Points, in no order, along strands that fork and pass close to each other.
In the rows, zero is written as 128.
Two points are linked if the straight distance between their rows is under 113. Some points are linked to none.
k660: [117 137  96 171  98 159  92  92 141 187 119 170  79 153  78  83  86 168
 144 119 118]
k227: [127 153 116 130  61  90 134 136 108 131 165 123 110 134 167 105 149 115
 190 109 153]
k767: [102 140 107 181 184 110 123 139 137 126 122 124  97 145  94 124  64 116
  56 121  84]
k617: [121 143 106 165 130 157 111  96 200 191 124 117 110  84  64 120 127 136
 155 109  91]
k100: [170  77 128 117 131 112 156  85 171 102 125 100 183  99 126 180 146 122
 120 143 100]
k179: [133 164 122 103  93  95 144 110 118 137 143  91 163 142 128 113 135 111
 183 142 153]
k41: [119 145 172 161 167  98  79 107 183 154 181 125 131 129  69 123  89 121
 134 128  96]
k510: [128 158 136 114 111 143 158 172  98 135 105 157 106  97 188 106 172 154
 141 113 141]
k730: [144 141  93 131 141 213 150 116 142 143  77 142  89  89  83 106 120 174
 115 121 182]
k553: [140 143 117 118 128  82 166 129 123  85 149  82 172 123 208 145 148  84
 154 101 126]
k37: [107 167 133 188 138 171 100 184 146 132 117 107 111  83 107 121 143 102
 130  84 132]
k596: [117 183  62 113 134 131 125 162 124 100 103 119  97 107 132 131 130 103
 143 149 191]
k97: [140 141  47 145  98 166 175 143  86  83 112 124 105 148 183 141 104 102
 141 118 169]
k659: [161 172  76 106 112 117 111 147 152 125 138 119 125  84 111 156 165 103
 148 136 162]
k920: [147 153 118 108 141 110 161 159 133 107 133 137 103 102 132 136 118 162
  99 151 117]
k711: [165 139 134 100 153  83 158  85 193 122 146  64 173  91 116 172 140 115
 140 142 128]
k746: [156 135  96  83  84 115 136 118 116 124 109 113 182 125  98 160 123  99
 153 170 160]
k72: [126 146 124 151 147 112 192 144 126 119  79  90 147 125 175 150 117 109
 116 122  74]
k36: [126 118 133 142  92 148 133  93 134 173 137 160 102 134 111  78 120 174
 127 114  97]
k501: [181 114 156 140 123 181 116  73 171 147 167 102 163  84  86 131 117 120
 200 134 106]
k623: [115 152 139 190 163 166 120 130 169 167 129 105  93  87  92  84 115 141
 131  77 107]
k586: [137 117  67 155 118 154 203 106  95 128  94 125 121 134 183 116 121 117
 119 111 131]
k325: [118 103 149 120  45  97 114 100 127 169  85 130 170 139 141 187 156  88
 132 125  94]
k825: [113 127 109 113  91  42 118  85 141 125 178 126 122 159 137 147 121 114
 149 110 111]
k606: [103 131 190 116  84 100  97 116 107 161 143 144 117 179 135 102 145 159
 151 130 131]
k434: [159  89 147 115 129 123 115  80 173 138 133 128 160 139  97 163 121 125
 112 154  87]
k906: [106 145 144 166 179 104 121 164 137  95 120 110 147 150  97 151  61  99
  95 141  93]
k764: [146 109 107 141 126 150 188  79  86 126 123 139 137 173 155  91 101 135
 142 121 149]
k143: [134  81 117  67 137  66 116 119 101  94 174 138 119 159 160 153 136 144
 102 147 135]
k292: [ 81 138  89 131  92 177 107 135  87 132  87 168  68 163 127  89 146 151
 126 129 203]
k686: [130 108 149 151 138 134 133 125 111 122 110  95 198 134 117 145 130  85
 125 129 122]
k308: [ 84 133 109 135 117 144  87 152 100 150  67 121 133 134 145 118 180  79
 128 108 169]
k745: [120 131 201 155 158 181 176 161 109 133 101 129 130 106 144  82 130 167
 136  88 131]
k749: [102 124 101 154 181  98 111 106 140 120 173 117  96 140 113 117 101 123
  95 104 113]
k301: [117  80 170 121 169  99  67  88 161 120 187 135 129 166 121 152 132 131
  88 129 111]
k803: [122 123  94 106 147  52 135  94 135 122 154  98 159 136 165 141 160  97
 124  92 111]
k231: [137 153 189 121 171  92 129 109 174 135 161  94 141  93 116 116 158 148
 145 111 143]
k658: [123 105 100  81 116  97 111 135 108 129 115 163 124 126 156 139 153 133
  99 126 141]
k288: [106 120 144 150 131 115  72  91 174 188 138 135 129 117  89 124 132 110
 142 105  83]
k52: [164 150  81 116  90 106 114 128 120  96 196 119 120 108 153 137 135 106
 167 123 164]
k12: [103 167 146 153  53 136  88 180 115 148  82 129 131 105 113 128 157 126
 177 113 143]
k451: [132 169 194 108 186 117 175 157 155 131 120  86 150  93 131 110 140 140
 153 126 138]
k166: [105 146 149 186 143 197 169 171 117 147  76 132  95 131 121  89 114 153
 123  96 119]
k843: [120 100 102 116 119 163  73 102 142 182  91 165 111 131  89 107 165 123
 106 115 135]
k205: [130 114 160 109 147  45  92  81 182 125 201 132 109 156 119 156 135 140
 130 103 107]
k960: [117 165 129 116  76 153  96 172 112 146  96 158  83  77 133 136 177 151
 145 113 147]
k683: [120  76 193 140 135 164 177 130 112 151 123 135 154 117 159  96 154 159
 123  91  95]
k349: [120 119 144 148 135 112  81 127 132 104 122 110 172 147  88 165  93  62
 107 143 102]
k175: [ 86 139 119 129 178  79 138 148 160 142  62 112 135 136 132 135 141 101
  71 119 105]
k632: [176 130 128 135 136 181 114 124 131 113 147 147 118 102  73 129  79 141
 140 168 122]
k942: [115 139 152 125  65 104 114 161 106 148  81 120 157 127 132 152 149 105
 131 148 115]
k574: [175 118 178 109 105 154 129  73 131 158 165 120 176  87 107 109 147 145
 184 126 136]
k125: [ 88 110 159  99 104  92  76 147  92 161 145 183  78 175 108 102 140 157
 106 151 128]
k210: [113  85 211 142 165 127  79  94 155 131 164 157 133 200 105 117  87 139
 122 128  94]
k507: [111 141 117 161 176 159  86 192 110 100 124 136  98 104 135 133 131  98
  97  98 146]
k958: [127 102 145 136 157 151 103 183 104  87 140 157 132 115 134 137 114 121
  68 137 107]
k137: [138  76 151 117  98 113  86 115 138 137 107 151 165 141 127 188 148  96
  96 155  78]
k669: [122 129 179  90 158  53 119  81 166 122 197  91 152 140 136 120 156 117
 147  98 152]
k854: [149 126  74 149 149 126  66  97 134 122 189 151  86 127 117 106 115 119
 108 105 123]
k989: [154 115  70 138 160 157 159 151 123  94  73 123 149 124 118 171  93 101
  79 171 111]
k753: [110 104 160 112 125 134  74 174  92 121 146 185  92 139 115 140 117 155
  91 168 122]
k465: [172 106 169 116  81 125 147 122 114 138 151 140 150  95 139 139 148 151
 147 127 110]
k541: [106 116  87  83  63 101 139 130  82 138 127 172  87 162 154 121 145 156
 127 153 137]
k178: [119 140  64 133  49 138 120 153  89 124  91 137 118 166 132 128 134  98
 160 162 180]
k516: [ 83 123 123  84 100  96 165 138  84 113 177 142 101 197 132  70 133 145
 163 157 172]
k413: [108  82 182 146 174 149 184 116 116 157  93 107 168 116 183 114 160  99
  93  96  89]
k168: [129 172 107 183 158 134 205 149 114  96  99 102 115 145 163 113  81 127
 149 126 102]
k134: [164 149 153  91 149 102 176 142 160  82 146  75 200  93 134 175 115 130
 166 159 130]
k709: [137 154 163 136 124 110 197 154 120 102 111  76 167 112 195 138 130  99
 175 112 105]
k77: [141 112 102 122 134 165  69 115 137 144 143 156  78  80 117 122 157 112
 115 107 133]
k418: [153 181 167 129 163 134 159 175 138  99 132  88 175  90 101 139 108 113
 181 147 138]
k655: [119 147  85 180 119 186  92 102 168 178 114 136 107 133  68 106 101 120
 168 120 147]
k486: [127 149 137 107 124 110 154 132 137 163 133 156  82 120 128  91 137 194
  92 127 119]
k59: [188 136 126 143 117 154 117 124 155 100 175 123 145  72 102 151 109 119
 162 136 116]
k526: [131 185 123 123  94 129 152 174  99 101 124 115 101 105 197 118 155 123
 194 115 171]
k497: [106 193  70 140 126 168 153 174 135 108  43 126  74 109 133 151 113 135
 129 134 185]
k402: [ 93 125 130 146 197 144 175 136 141 166  57 100 163 111 147 112 151 100
  84  96 103]
k299: [125  96 173 113  98 107 166 125  87 118 153 177 130 178 149 126  98 171
 108 156 106]
k415: [121 158  89 164 129 164 155 142 128 143  69 129  97 118 108 106 124 143
 123 129 142]
k607: [ 87 140  60 130  85 101 112 138 104 153  64 126 131 163 123 127 150  78
 121 140 148]
k57: [128  93 147  89 206 100 149 146 142  86 153 133 122 147 147 140 122 188
  53 161 109]
k998: [137 111  97 148 132 150 123 122 139 140  98  87 170  89 128 147 145  72
 125 104 139]
k462: [131 109 210 112  64 116 119  95 133 154 150 115 170 152 129 142 135 138
 155 130 110]
k817: [111 122 106 131  89 172  50 112 134 200  97 194 106 147  86 102 118 144
 142 148 126]
k828: [146 105 125 128 111 128 188 119  71  89 178 139 127 173 156 116  88 162
 135 141 127]
k416: [143 190 123 142 135 120 172 172 142  91 119 119  93  97 153 132  97 141
 157 128 116]
k968: [112  94 108  83 163  70 148 145 129  69 174 113 122 179 151 172 112 157
  65 132 120]
k460: [165  98 106 103 149 163  88 115 122  96 161 146 139 133  99 105  99 121
 124 159 148]
k877: [102 112 137  68  94  99 167 119  82 136 126 153 119 205 123 113 119 154
 129 186 145]
k156: [163  75 130  87 185 146  64 112 120  81 173 128 172 112 119 143 139 109
 108 152 146]
k258: [168  66 127 106 183 145 106 109 125  57 173 119 163 119 137 178 117 149
  75 161 113]
k500: [175  78 165  92 151 134 137 118 127  78 159 137 132 134 129 169 111 197
  73 164  96]
k842: [ 80 126 118 144 139 155 106 140  82 143  92 139 105 174 141  79 153 115
 107 107 174]
k577: [104 130  98 141 127 208 130 114 107 147 109 163  66 113 137  85 136 180
 126 106 194]

A fork is a point with three links, a tip a point with one. Leave the first point through the second and follow the links. Name the first fork or tip that comes.
k817, k843: k998
k958, k753: k877
k486, k920: k205
k134, k711: k227
k57, k500: k617
k803, k553: k660

A fork is a point with three links. Follow the links from the first point to the second and name the forks in between, in order.
k803, k746: k205 k227
k37, k709: k617 k660
k97, k632: k877
k825, k460: k660 k617
k292, k168: k415 k227 k205
k817, k231: k660 k205
k231, k486: k205
